Each row is a point on a tangle of strands that fork and nearly touch. The rows are in no order.
(in the rows, 128 means zero)
Two points are linked if the straight distance between their rows is under 132. Some points are linked to none.
Pudut: [148  91  56  84  99  65 133 120 123 170 133 121 161 147 141  82  83 117
  79  97 108 127 105 112 134 141 147 114 115 159 145 128 116  75 156 135
 117 149 134 118 148  94 163 132 131 160 132 109 141 111 113 117]
nasak: [131 112  99 120 125  96 114 152 111 111 108 134 137 100 168 120 115 132
 151  96 174  85 143  86 139 153 126 136 115 155 145 157 136 115 145 109
 172 132 125 135 158 133 141 143 127 176 126 103 101 106 115  87]
mar: [126 111  86 128 102 132 127  97 156 170 175 159 146 128  87  85  91 122
  89 122 106 167  71 112  95 142 165 104  95 115 123 155 105 150 153 137
 117 137 136 149 109 140 118 153 154 113 158 124 116 118 105 144]
Dat: [160  75 141 128 115 105 119 101  97 123 129 151  94 178  90 168 148 114
 109 134  93 127 142 160 163 103 112 159 102 104 139  65 120 131 147 116
  77 104 115 149  95 121 124 104 113 137 133 167 235 147 117 163]
tupuz: [137 133 148 127 126 117 153 157 110 122  74 111 133 106 112 132 142 148
 167 130 169 103 107  98 134 139  87 121 117 193 139 142 134 133 137 105
 181 135 126 146 136 102 108 118  76 185 134 142 115 128 102  89]
tapev: [143 120 135 120 131  83 138 188  87 146  90 115 140 127 147 136 113 109
 141 100 158  61 180  97 184 130 117 160 120 160 141 130 154  69 122  83
 134  94 129 135 143 115 191 109 139 183  92 128 146 122 108 112]
Zeru: [125 130 112  91 155 120 104 100 107 134 127  98 134 152 184 130 134 141
  93 128  98 150 136 180  90 125 129 141 151 107 132  94 129  94 107 169
  60 121 132  79 142 122 166 105 126 101 106  99 133 112 161 135]
vid: [128 160 191 159 142 183 163 134 150 173 148 114 144 146  76  93  96 131
 114 134 123  96 133  96 175 100 132 109 131 107  87 163 138 116 119 105
 167  86 109 163  97  99 170 132 153 107 140 163 127 131 111 140]
kitip: [177 123 159 181  70 148 159 161 113 153 106 165 105 146  30 152 129 141
 168 119 148 127  93  82 185 129 124 121  70 192 127 140  99 150 151  71
 170 141 114 173  98 104  83 115  86 183 167 187 187 172  57 118]
Savov: [136 103  47 118  92  94  83  87 130 112 138 136 111 123 138 137 153 134
 124 117 114 201  89 151  85 157 158 131 112 128 145 105 123 162 128 185
  79 184 160  91 153 156  99 136 127  98 140 101 146 123 149 153]
zep: [ 92 165 152 101 175 162 155 120 131 145 110  69 154 143 156 111 144 157
 115 158 108 156  96 180  74 127 118 113 179 125 105 119 148 118  94 175
  93 112 131  91 129 102 161 105 104  89  97 126 105  95 153 116]
teno: [137 115 107  95 146  88  85 109  96 126 149 138 129 159 193 136 101 110
  91  92  99 111 201 150 123 121 149 161 129 102 157  78 117  72 117 133
  77 110 110 101 130 144 181 122 160 141  93  84 139 143 152 131]
mebot: [122 131 160 150 122 142 186 113 141 131 107 105  83 121  46 135 175 123
 160 165 132 181  64 136 112 121 104  98 113 182 113 103 137 182 118 136
 140 162 134 147  90 101  51 127  66 101 138 192 152 145 104 134]
verod: [ 94 168 189 158 135 197 169 118 158 132 141 111 128 114  84 110 133 151
 142 170 140 132 102 126 116 120 123  90 138 117 101 158 122 165 121 122
 168 116 126 147 104 119  82 153 116 100 136 165  98 131 119 128]
Pumi: [115 156 161 130 154 149 106 200 118  63 102 104 138  90 170 171 157 122
 194 140 195  58 193  85 150 118  90 136 163 142 125 169 154 137 107 110
 188 123 115 151 172 147 119 142 134 152 121 117  80 122 133 102]
nuked: [146  87 122 129 102 112 120  82 112 140 139 150 101 160  84 156 146 106
 100 134  87 169 118 184 123 109 117 152 102 103 139  71 124 139 142 145
  60 123 134 136  92 137 111 118 116 104 135 153 210 143 114 172]
funi: [110 165 143 120 162 143 143 139 134 149 134 104 169 110 152  94  81 131
 129 101 153  92 144  98 131 130 134 120 150 122 117 165 146  90 120 132
 159 102 114 117 127 120 181 152 150 123 113  99  68 108 139 120]
rorus: [ 85 167 145 123 129 165 150 118 152 117 110  76 141  91 103 109 138 151
 150 163 147 164  72 126  75 130 112  77 148 157 123 156 129 153 114 155
 162 146 134 124 131 102  67 144  93  99 137 137  74 117 139 109]
bet: [138 132 167 161 116 139 147 141 123 109 109 141  97 128  74 151 156 137
 169 142 146 102 111  94 166 129 106 118 112 159 115 140 125 155 132  89
 181 128 113 159 117 115  84 124  94 155 149 182 158 142  98 113]
Gegar: [109 178 177 113 178 148 120 185 108  84 106  89 161 109 179 171 158 116
 194 124 178  56 194 113 141 123  99 145 187 124 125 148 154 130  96 133
 160 104 115 126 144 139 156 133 134 136  88 106  89 118 149 108]
Seba: [134 145 161 147 138 137 131 215 129  78  91 103 143  74 143 160 124 122
 171 134 214  53 165  63 170 131  86 128 143 160 128 174 141 124 134  90
 209 126 132 150 167 139 130 134 117 173 149 120  66 117 111  89]
vira: [105 127  76 122 107 138 116  97 162 140 156 131 140 104 111  90 117 139
 114 134 123 189  58 127  75 158 163  89 116 119 130 153 108 160 142 161
 117 157 150 125 133 137  92 151 139  96 150 118  94 117 125 131]
Roke: [110 163 129 151 141 172  96 173 151  54 148 145 119  84 177 134 121 134
 165 137 174  96 173  83 131 136 134 127 153 105 129 192 122 153 122 101
 197 146 122 130 168 172  83 170 161 134 152  93  52 128 141 110]
Zozot: [114 175 182 113 173 158 138 138 112 123 129 103 147 140 158 145 137 125
 157 126 133  87 166 143 131 119 121 140 171 115 119 128 150 110  96 131
 122  88 105 121 115 125 170 127 133 124  95 121 121 112 154 127]
Kibin: [138  90  47  68 106  70 112 105 134 162 132  98 174 147 168  85  96 129
  64 104  97 157 100 130 117 147 158 104 118 144 137 128 112  71 150 165
  97 157 141  99 156  95 165 150 139 134 131 105 121 103 124 136]
gul: [129 162 138 132 147 140 105 173 139 102 138 127 146 102 172 132 100 118
 151  94 175  63 184  76 167 127 139 144 150 117 121 177 141 112 121  97
 171 104 122 136 147 152 176 156 170 125 125 105  79 124 129 119]
muv: [143 126 123 134 119 112 138 186 114 113  92 122 150  77 156 128 107 129
 156  98 207  79 139  70 157 153 104 134 116 170 141 169 140 108 152  99
 197 135 141 138 166 125 146 130 113 190 136 108  77 113 104  79]
zovun: [ 97 124 176 151 142 188 163  82 175 162 148 164 127 148  78 125 148 136
  97 177  73 155 106 207 125 107 116 119 153  66  99  99 103 166 133 122
  71 117 139 131  90 147 137 103 138  76 106 159 151 129 129 171]
denu: [137 166 136 172 133 183 103 180 169  75 157 144 125  89 144 128  94 127
 138 120 176  87 161  54 167 134 141 132 154 103 115 204 121 145 141  87
 213 127 125 153 159 164 122 166 173 114 175 108  58 131 127 113]
kula: [129 104 155 140 114 150 134  82 138 149 149 162 120 155  86 143 140 117
  97 148  77 162 118 193 127 105 122 140 128  81 126  89 106 151 146 134
  61 119 132 133  90 136 120 113 137  96 126 164 190 138 119 180]
favi: [132 142 179  88 183 134 153 130  92 149  93  53 142 180 139 152 153 131
 120 151  98 129 149 183 105  91  83 149 158 139 117  74 176  85  93 159
  85  78 105 107  92  87 174  95  83 105  93 141 177 123 140 141]
Pafez: [106 123 108 131 105 116 150 120 136  78  95 104  81  83  95 145 188 130
 169 154 150 199  72 116  89 125 110  92 121 188 156 111 142 182  97 161
 150 192 149 119 128 118  33 110  76 108 141 143 129 145 142 129]
lam: [ 94 169 148 118 153 161 137 108 131 127 120  99 135 123 155 121 149 153
 130 146 131 148 100 166  83 141 127 117 166 123 118 130 137 144 110 159
 112 119 131 108 133 121 114 127 108  95 106 117 100 107 159 115]
lobov: [124 129 118 111 135  98 168 156 142 207 130  99 177 130 115  51  44 111
  91 107 135  97 131  86 153 123 131 102 124 141 114 151 157  54 134 110
 163 106 120 129 125  82 197 150 143 131 132 118  92 116 111 130]
zapuv: [128 114 124 156 101 131 169 105 150 131 135 133  98 111  39 118 146 118
 150 156 134 183  53 117 109 135 129  97 102 162 122 121 124 179 136 134
 142 168 131 150  92 118  55 136  85 112 155 181 144 134  96 137]
difit: [120 141 137 149 124 155 121 104 144 121 157 165 122 127 131 128 129 129
 138 127 124 126 127 137 122 133 149 126 135  90 129 146 108 168 135 121
 134 123 123 133 124 155 102 150 153 120 133 137 126 127 139 137]
rogo: [ 87 151 110 118 120 152 128 108 161 122 127  95 142  91 122  89 128 159
 135 150 147 182  55 123  71 142 142  75 145 138 123 159 119 159 123 168
 152 160 147 113 142 116  75 144 113  96 138 124  76 116 141 117]
bot: [ 82 151 146 104 196 162 161 107 144 159 134  96 145 146 155  99 127 140
  88 167  94 149 109 189  88 120 120 108 175  90  97 100 131 106  92 159
  72 100 130  97 121 125 183  94 132  79  95 124  99  93 158 129]
dak: [118 136  81 114 147 105  76  92 125  97 157 151 116 134 210 137 153 144
 100 115 102 149 150 173  84 157 152 155 141  91 138  96 107 137 123 162
  69 143 146  76 165 169 134 117 145 106 106  71 109 109 177 127]
Pime: [108 130  67  90 118 109  96 121 148 101 136 104 162  80 178  91 117 159
 126  97 159 134 101  94  95 172 147  94 134 150 140 176 118 141 148 154
 161 171 138  96 179 125 110 169 128 140 129  87  56 108 150 102]
vipa: [139  88  91 121 110  94 120  84 104 125 114 123  92 145 105 158 167 125
 125 130 107 197  92 180 102 121 114 147 103 132 134  83 144 148 125 177
  75 152 146 118 121 131 100 110  97  94 142 142 199 130 130 155]
mut: [128 147 109 102 164 100  93 119 114 116 155 143 146 138 208 123  97 121
 103  90 111  95 201 144 119 137 157 157 148  99 143 102 115  79 111 129
  83 117 118  91 146 155 190 125 175 128  87  68  98 125 164 124]
Vifes: [137  90  59 147  92  98  67 102 127  76 167 204  92 120 151 161 167 110
 140 106 110 173 153 141 102 149 166 164  97  96 161  99 115 192 142 132
  84 171 144 121 147 202  78 146 148 133 139 104 143 145 148 158]
Fases: [139 120 117 154 130 126  86 183 131  78 130 147 121 110 170 163 136 121
 163 106 173  61 189  65 184 126 141 166 135 123 119 172 132 127 130  79
 181 109 126 150 168 158 145 138 164 153 138 127 105 134 115 109]
misor: [160  96 110 157  91 126  90 110 147 133 186 206 118 146 105 138 104  89
  90  93  99 106 151  94 181 123 161 142  95  92 117 163  99 140 158  89
 142 125 126 164 121 163 135 132 192 139 165 130 167 154 109 148]
Bapor: [137 103  96 136 122  94  87 137 107  90 124 162 114 123 163 139 142 130
 154 100 150  93 151  98 142 143 146 156 110 132 143 141 121 139 144 105
 150 137 118 143 150 157 114 143 146 164 133 122 128 118 123 109]
Zakin: [149 104 144 104 140 113  93  95  89 123 139 142  96 177 172 168 132 118
  93 125  84 130 189 193 124  93 118 168 127  68 151  58 122  94 126 149
  46  97 123 105 110 134 157  97 126 120 105 118 180 147 144 158]
Lorik: [110 159 150 120 161 138 160 155 143 185 129  88 185 119 121  70  50 121
 112 107 144  91 142  88 150 115 131 107 144 122 105 164 158  63 120 120
 160  89 116 131 121 101 194 153 152 114 117 107  70 116 130 135]
murod: [170 110 132 151  90 105 127 209  95 130  82 124 135  92 156 149 109 125
 164  86 207  87 171  64 182 141 119 160 101 179 163 167 127 101 164  77
 180 113 150 152 173 130 149 131 129 220 137 119  99 134  78  89]
dufa: [116 129 123 131 149 141 126  88 153 131 163 167 112 134 151 124 132 125
  93 140  84 145 127 184 102 138 143 143 149  67 124 105  95 147 131 140
  79 120 145 105 123 170 126 115 159 104 107 111 125 119 158 146]
vepi: [116 162 191 121 174 161 145 123 118 141 141 114 137 157 143 134 118 123
 131 136  92 104 166 165 142 102 118 139 166  85 110 111 131 104  95 120
  95  78 108 112 104 126 182 107 148 120  94 136 141 126 156 144]
Fiza: [163  98 118 131 108  67 121 200  81 138  89 121 127 127 165 153 118 102
 141  86 165  63 209  95 192 129 128 184 114 164 156 132 138  57 141  69
 119  85 150 133 161 128 191 112 156 210  91 114 144 137 108 105]
Poko: [134 130 197 107 167 148 166 121 106 173 128  82 140 195 119 137 124 117
  99 158  72 137 157 183 133  77  97 142 150 106 116  65 148  79  95 135
  80  71 102 113  78  88 180 100 110 106  97 160 183 140 134 158]
fas: [147 133 137 162 111 145 152 141 147 128 127 142 118 103  73  98  98 137
 137 133 155 101  83  69 154 141 124 100 100 147 115 170 114 134 158 103
 201 136 116 160 111 118 100 149 117 143 170 152 106 124  96 116]
vaf: [143  91 102 174  64 131 119 101 169 115 174 206 105 102  51 128 119 101
 146 131 120 156 100  93 136 147 157 103  86 115 122 152 111 199 157 101
 139 169 133 153 110 173  66 158 141 129 173 153 142 143 111 156]
luvop: [ 99 162 120 122 149 150 107 147 128  83 139 125 146  86 188 121 117 142
 162 119 173  93 156 103 103 149 132 121 157 126 135 176 141 137 121 130
 174 137 116 114 163 149 121 168 142 134 118  88  54 110 149  94]
badu: [135 128 118 132 134 122  96  99 131 122 167 168 122 140 163 135 121 122
 103 113  99 126 150 155 115 138 157 152 127  85 139 123 101 135 138 128
  94 124 124 117 124 166 134 136 172 127 124 110 134 131 145 138]
los: [133  85  54 131 108  74  57 110  91  67 134 164  82 134 173 180 187 138
 145 102 123 165 170 152  97 139 151 180 101  99 165  76 123 171 138 156
  71 165 140 110 166 186  91 132 135 137 126  93 152 136 155 143]
Biz: [138 136 122 177 104 154 150 168 155 103 118 142 113  81  69  97  91 137
 142 143 179 109  76  52 146 155 114  89 102 170 136 185 108 137 162 101
 225 174 123 149 132 132  72 155 112 155 193 131  76 126 107 108]
pinip: [161 104 142 186  68 138 144 130 124 140 139 194  99 138  33 151 136 118
 152 130 128 126  97  93 180 135 132 123  80 150 104 132  98 172 153  75
 151 148 120 164 106 128  83 115 112 159 165 188 198 160  79 132]
Pami: [146 122 134 121 126  93 125 154 111 155 122 123 138 146 132 116  90  98
 113 104 130  69 161 104 188 123 134 148 120 134 129 137 137  62 124  82
 141  89 112 149 124 118 185 120 146 154 112 130 158 133 112 130]
Robiv: [113 129 142 145 111 111 161 142 120  65  87 127  68  83  89 160 206 132
 184 158 152 155 107 103 109 121 101 107 114 203 162 114 132 189 109 123
 165 177 138 140 121 124  24 109  77 142 140 158 131 148 136 118]
mos: [ 98 151 166 159 129 190 158 105 168 129 153 154 123 115  96 121 137 144
 138 158 120 142 108 154 117 130 135 102 144  84 113 143 105 182 124 118
 134 122 131 133 112 146  86 136 134  99 127 150 108 131 138 139]
kigal: [104 155 124  88 165 114  90 142  91  78  93  84 133 121 209 173 195 154
 166 132 154 120 173 167  90 137 115 155 175 132 150 106 164 148  98 177
 101 129 130  89 171 136 133 117  94 133  83  82  97 107 182 108]
Nof: [137 143 158 132 138 129 137 135 126 150 135 123 140 144 117 115 104 121
 122 119 123  76 144 102 174 113 131 130 128 126 118 146 142  95 120  98
 156  89 106 146 105 114 167 129 150 132 126 146 146 131 117 136]
Lirom: [139  96 116  84 132  88 143 130 116 188 119  86 151 174 125  99 105 118
  80 136  83 135 111 153 127 104 123 132 134 145 134  88 152  60 125 144
  98 110 112 119 101  72 166 112 111 121 124 139 171 130 113 129]
mili: [146  98  67 137  95  97  69  88 142 106 188 212 121 131 138 141 128  98
 100  98  91 164 145 143 102 155 166 153  92  92 150 119  90 160 153 133
  85 153 142 125 127 194 109 152 173 127 136  89 146 136 131 157]
puzur: [163 117 156 138 103 119 159 176  93 153  69 122 133 125 105 137 116 146
 162 108 166  95 129  96 170 130 102 136  93 200 148 144 133 115 148  85
 169 120 125 160 128  96 132 113  91 200 127 145 151 142  73  94]
gifep: [117 127  87 124 118 111  90  87 122 102 142 151 102 132 178 150 162 142
 121 125 114 170 129 177  84 150 150 154 135 105 144  99 117 159 125 165
  76 151 151  89 148 166 101 120 133 102 124  91 128 119 161 139]
raso: [ 88 166 163 145 125 160 146 125 148  82 119 105 106  82 103 125 166 143
 171 164 157 145 102 115  96 121 109  82 135 156 141 149 123 172 104 130
 179 151 124 130 123 126  31 149 104 109 144 141  81 131 148 120]
voz: [107 148 114 115 132 141 123  91 121 127 103  99 118 134 148 134 167 157
 129 150 122 185  87 187  81 132 121 125 149 126 122 107 142 147 108 185
  91 143 159  94 140 119 106 117  97  79 118 120 131 118 152 132]
deve: [124 130 125 144 131 139  84 161 121  71 127 152 108 112 173 163 156 127
 178 127 160  79 177  99 154 129 140 151 138 118 128 156 133 151 124 101
 166 124 121 146 161 160 108 150 158 147 130 128 114 132 129 117]
dev: [111 150 179 155 129 175 180 105 154 136 130 104 120 129  56 122 160 140
 146 164 132 150  90 139 121 110 109  98 133 141 105 129 134 176 124 122
 151 126 119 152  87  99  73 148  92 102 134 193 134 133 106 130]
Kerum: [179  92 110 183  47 124 121 136 132 136 157 218  96 130  35 143 103 105
 140 114 132 124 101  65 185 147 153 128  65 141 109 158  92 163 164  64
 153 154 127 169 116 149  98 118 140 170 191 160 182 155  73 139]
dilo: [111 143 143  91 156 107 124 147 110 101  87  76 159  98 166 135 150 138
 163 119 172  97 133 121 111 139  97 120 158 171 137 138 165 135 116 146
 157 123 120 120 152 108 144 132  93 156 105 104  98 103 153  89]
mefun: [117 142 120  92 161 117  91 117  86  98 114 103 124 143 205 167 172 152
 134 125 131 125 167 182  91 128 122 163 158 113 143  96 152 121 106 169
  73 122 129  81 157 138 155 111 109 116  91  86 129 108 176 122]
Rute: [128 123  96 111 122 124 124  88 102 124  84 100  92 139 140 165 185 148
 139 138 117 199  94 203  87 124 103 132 118 132 126  89 159 152 104 204
  81 155 156  92 141 122  96 109  89  77 127 123 174 137 150 153]
mafef: [144  95  82 103 111 111 157 104 143 170  90  84 136 159  77 120 144 133
 114 152  93 207  38 174  95 123 117 110  91 161 101 104 141 120 127 199
  84 174 154 123 122  74 120 121 104  77 153 157 179 115 115 137]
zumak: [103 155  92  98 142 123  95 137 136  88 141 119 164  84 208 111 114 149
 144  95 172 112 155  99  94 161 150 118 153 130 136 166 129 131 130 144
 162 154 134  90 184 147 138 170 148 135 115  66  48 105 158  91]
mam: [ 96 146 130 118 170 154 141  94 159 156 163 145 135 139 148 100 120 129
  77 149  87 143 118 173  92 132 139 121 155  71 115 110 103 127 116 143
  77 107 141 109 120 154 155 102 160  98 109 115 103 109 157 137]
Bepa: [133 104  66  84 113 106 120 103 143 171 132  97 169 153 131  88 108 136
  74 128  87 179  64 148  89 134 152  99 121 132 122 123 113  94 141 177
  79 148 146 115 135  88 146 137 140  94 144 130 131 109 118 144]
gefi: [109 145 167 141 128 137 151 139 128  75  96 108  94  95  96 151 187 140
 182 164 153 130 117 117 117 119  96 103 128 175 143 129 137 177 105 118
 177 152 121 140 118 118  36 136  82 130 138 164 120 141 139 113]
tefon: [143 145 132 186 109 174 119 180 167  83 142 141 110  83  97 115  92 132
 126 135 183  91 108  43 172 140 136 109 127 129 117 198 106 149 160  86
 238 148 126 160 138 146  92 166 150 129 194 124  65 129 121 111]
Sakin: [151  99 120 106 116  84 154 138 112 181 119 119 141 166 107 102  98 116
  95 131 103 117 107 128 151 116 128 138 110 156 139 104 138  72 139 100
 117 110 114 144 101  85 147 113 114 153 129 144 187 130  95 124]
zod: [117 129 139 144 122 154 176  98 143 139  96  89 105 137  65 129 177 127
 146 163 117 212  52 175  89 114 107  99 115 165 105  91 160 170 106 185
 121 162 151 135 100  96  66 120  70  69 135 179 160 136 112 141]
Ket: [181  85 103 182  65 121  94 133 151 137 181 222 104 136  70 130 102  85
  94  98 122 105 131  66 199 136 162 146  84 108 110 174  97 150 168  66
 158 128 129 168 124 166 126 123 178 148 189 137 172 149  88 139]
Mem: [102 192 168 109 180 152 127 149 121 102 127 102 154 113 179 147 146 131
 170 134 149  90 164 138 109 132 113 135 184 122 124 137 149 126  97 140
 129 102 112 109 134 139 155 134 127 127  87  97  88 107 163 106]
mukev: [144 130 125 145 123 126 173 159 152 184 129 122 159 120  92  53  48 128
  92 117 143  93 101  70 168 132 135 109 109 143 116 173 143  70 153 102
 192 112 122 153 115  92 169 148 142 138 152 125  89 112  93 127]
Ziva: [104 142 198 139 157 182 157 121 163 202 167 152 146 166  89  95  85 109
  80 153  61 126 161 154 175  81 132 104 147  59  78 118 104 105 113  95
 110  86 110 143  94 119 194  85 185 112 115 151 137 153 137 157]
Fusi: [125 128 139  79 166 113 113 117  97 161 126  90 141 175 181 130 103 116
  91 133  88 140 165 177 109 100 117 145 160  98 130  67 137  52 103 162
  58  95 115  83 123 100 195 100 121 110  88 106 145 131 154 143]
dagip: [101 149 125  90 143 120 100 135 104  90  94  84 139 107 183 151 172 154
 156 132 156 133 138 147  90 141 119 135 168 148 141 127 156 152 112 166
 129 139 124 102 168 120 119 133  98 128  99  91  94 111 169 102]
pezus: [113 157 166  96 172 142 152 121 112 155 101  60 156 155 148 128 145 136
 123 152 107 136 119 177  97 104 100 131 162 140 111 107 164  98  95 162
  95  93 112 108 109  87 168 111  95  99 100 126 136 112 142 131]
rad: [141 116  77 136 113 118 106 103 156 161 183 173 156 130 124  82  76 112
  70  95 102 137 113  98 110 145 175 115  93 101 132 162  96 114 161 126
 128 131 125 146 115 152 140 159 189 126 146  96 109 128 116 141]
Vefu: [150 100  62 133  97 101  84  89 152 135 196 200 138 127 134 105  92 102
  78  91  96 151 126 105 112 160 172 134  81 105 140 152  92 138 163 122
 117 147 131 146 119 180 126 163 185 133 152  90 126 139 120 146]
Butut: [172 105 115 153 102  94 108 199  98 120  93 138 122 107 155 163 126 122
 163  88 181  72 184  76 191 140 135 180 109 163 144 159 123  95 155  65
 157 104 147 151 164 138 162 119 154 202 123 121 121 134  93  98]
zepo: [126 150 114 125 148 127 118 156 146 132 140 125 166  96 172  94  68 123
 118  76 170  83 161  77 142 141 147 129 137 121 121 176 146  89 132 113
 174 116 121 123 146 141 178 168 170 128 128  83  60 115 139 113]
monuf: [ 87 153 205 140 178 195 168 109 171 178 164 140 141 153 102 108 112 119
  98 165  61 117 154 166 159  93 115 106 168  62  70 114 112 128 106 105
  96  81 117 133  98 134 194  84 167 104 102 149 130 126 153 152]
vefi: [161  76 161 118 122 112 101  98  86 119 132 148  85 187 127 185 151 113
 102 127  83 121 184 179 163  86 102 172 114  76 146  52 120 112 139 131
  57  87 116 128 106 123 142  93 114 131 116 155 237 164 134 163]
ladop: [130 114 130  80 146  89 119 128 103 182 129  86 154 183 152 108  77  98
  84 124  88 125 163 158 130  97 129 140 148 111 139  68 144  41 108 138
  81  92 106 106 112  87 192 118 129 123  96 120 148 150 139 143]
zon: [118 125 114 152  93 123 156 117 143 103 130 144  91  85  66 116 141 129
 168 148 149 159  74  87 111 140 126  87 109 166 137 138 117 174 135 124
 167 173 130 141 113 134  42 137  92 129 169 156 119 133 117 125]
tasi: [156  98 121  94 143  88  75 106  94 129 145 154 106 176 192 152  99 100
  85 107  82 116 203 164 135 106 145 169 125  66 162  48 117  68 123 141
  63  98 118 104 118 132 176 100 137 136  93  96 164 160 143 146]
tok: [127 110  66  89 112 114 138 101 149 157 107  89 162 139 104  93 123 148
 105 140 101 195  33 150  88 137 142  91 105 153 110 138 128 123 132 191
  98 176 157 122 126  90 124 142 122  88 147 144 129 103 115 132]
Pebol: [126 138  81 103 158  96  78 105 131 105 164 156 143 130 224 118 116 137
  89 101 108 117 178 150  89 158 166 154 144  96 138 110 103 102 121 149
  82 144 128  82 162 170 169 122 174 124  97  63  93 113 172 113]
zevok: [ 93 116 194 134 170 185 154  89 172 164 157 157 129 154  98 120 134 128
  73 175  48 134 141 199 151  88 107 119 170  46  85  83 101 138 120 115
  69  98 126 129  91 143 180  79 156  90  91 157 146 140 146 166]
gabi: [161  87 137 160 108  90 147 134  79 104  78 148  60 149  62 201 205 147
 175 137 117 150 124 143 151 125 107 159  95 162 146  74 125 176 132 104
 102 140 130 152 108 124  77  89  70 166 130 185 220 161 104 131]
zif: [109 118 100 150  85 122 141 110 145  79 131 147  88  79  88 134 166 120
 176 145 147 191  88 109  93 135 140  98 114 151 157 126 129 199 118 138
 145 187 140 123 117 145  29 138 103 110 149 144 122 138 144 142]
kekur: [121 130 158 113 148 105 138 163  93  95  62  89 132 101 142 162 174 134
 181 141 174  89 144 117 127 137  79 128 140 184 144 129 161 151 119 117
 170 123 120 147 151 107 113 114  82 186 108 127 108 122 125  81]
Sen: [125 106 105 127 115 135 162  91 134 154  92  96 113 155  75 129 161 135
 133 153  98 220  49 190  85 117 107 109 100 148  98  93 160 152 110 208
  87 170 157 120 118  92  94 111  88  65 139 165 183 136 114 146]
pugup: [151  89  75  99  85  66 148 143 110 198 127 134 149 153 127  80  71 114
  82 108 114 115 117 110 154 129 138 129 105 162 154 124 121  57 153 104
 122 135 128 131 133  89 160 116 125 176 129 118 165 134  91 112]
sosi: [136 144 165 162 116 171 161 127 152 154 148 131 135 133  66  97 100 135
 117 138 134 101 102  89 161 118 131 105 110 119  98 168 130 130 138 106
 184 107 115 169 100 109 124 148 137 118 156 167 129 128  97 131]
vosep: [128 139 191 115 167 155 146 112 111 153 137 114 126 173 141 142 119 116
 100 149  66 128 166 188 138  93 111 149 151  78 119  76 130  98 108 130
  71  81 109 109  91 116 178  98 133 115  94 146 170 137 149 161]
mubet: [178 127 144 159  80 130 161 174 104 158  84 141 132 126  73 122 106 150
 161 114 166 118  96  78 170 131 118 126  76 204 147 161 112 123 160  85
 181 140 124 171 113  97 111 124  90 191 163 155 146 157  56 105]

A fork is a point with three links, a tip a point with one. Leave the first point through the second and follow the links. Name the first fork or tip that comes.
vepi / Zozot | muv
rogo / vira | los
mar / vira | mebot
muv / Seba | zep
dagip / dilo | misor
Pebol / mut | nuked
Pami / Nof | Pime
deve / Fases | mukev
Zakin / tasi | Savov

A fork is a point with three links. Follow the links from the first point to the second and name the forks in between, in order.
vid / zep | muv
Dat / difit | nuked > zep
ladop / Pafez | mebot
zif / Rute | mebot > zep
zon / Dat | mebot > zep > nuked
Savov / zovun | nuked

Follow the links from the first point to the second, and from the first to the third. Name the last point that the two ways share.
mukev / Fiza / Pumi | muv
Biz / funi / Pumi | muv
vefi / dev / vosep | zep
zovun / teno / difit | nuked
mos / Rute / Pumi | zep
rogo / difit / pugup | mebot
tasi / zovun / lam | nuked

Name the points in between on the shortest way along the links from the first point to the second, in order.
kigal / pinip | dagip > dilo > kekur > tupuz > puzur > mubet > kitip
rorus / verod | raso > gefi > Robiv > Pafez > zif > zon > zapuv > mebot > dev
Robiv / Rute | Pafez > zif > zon > zapuv > mebot > dev > verod > mos > difit > badu > dufa > mam > bot > zep > lam > voz
muv / tefon | murod > Butut > Fiza > tapev > Pami > Nof > vid > sosi > fas > Biz
mubet / Pudut | puzur > tupuz > kekur > dilo > dagip > kigal > mefun > Zeru > Fusi > ladop > Lirom > Sakin > pugup
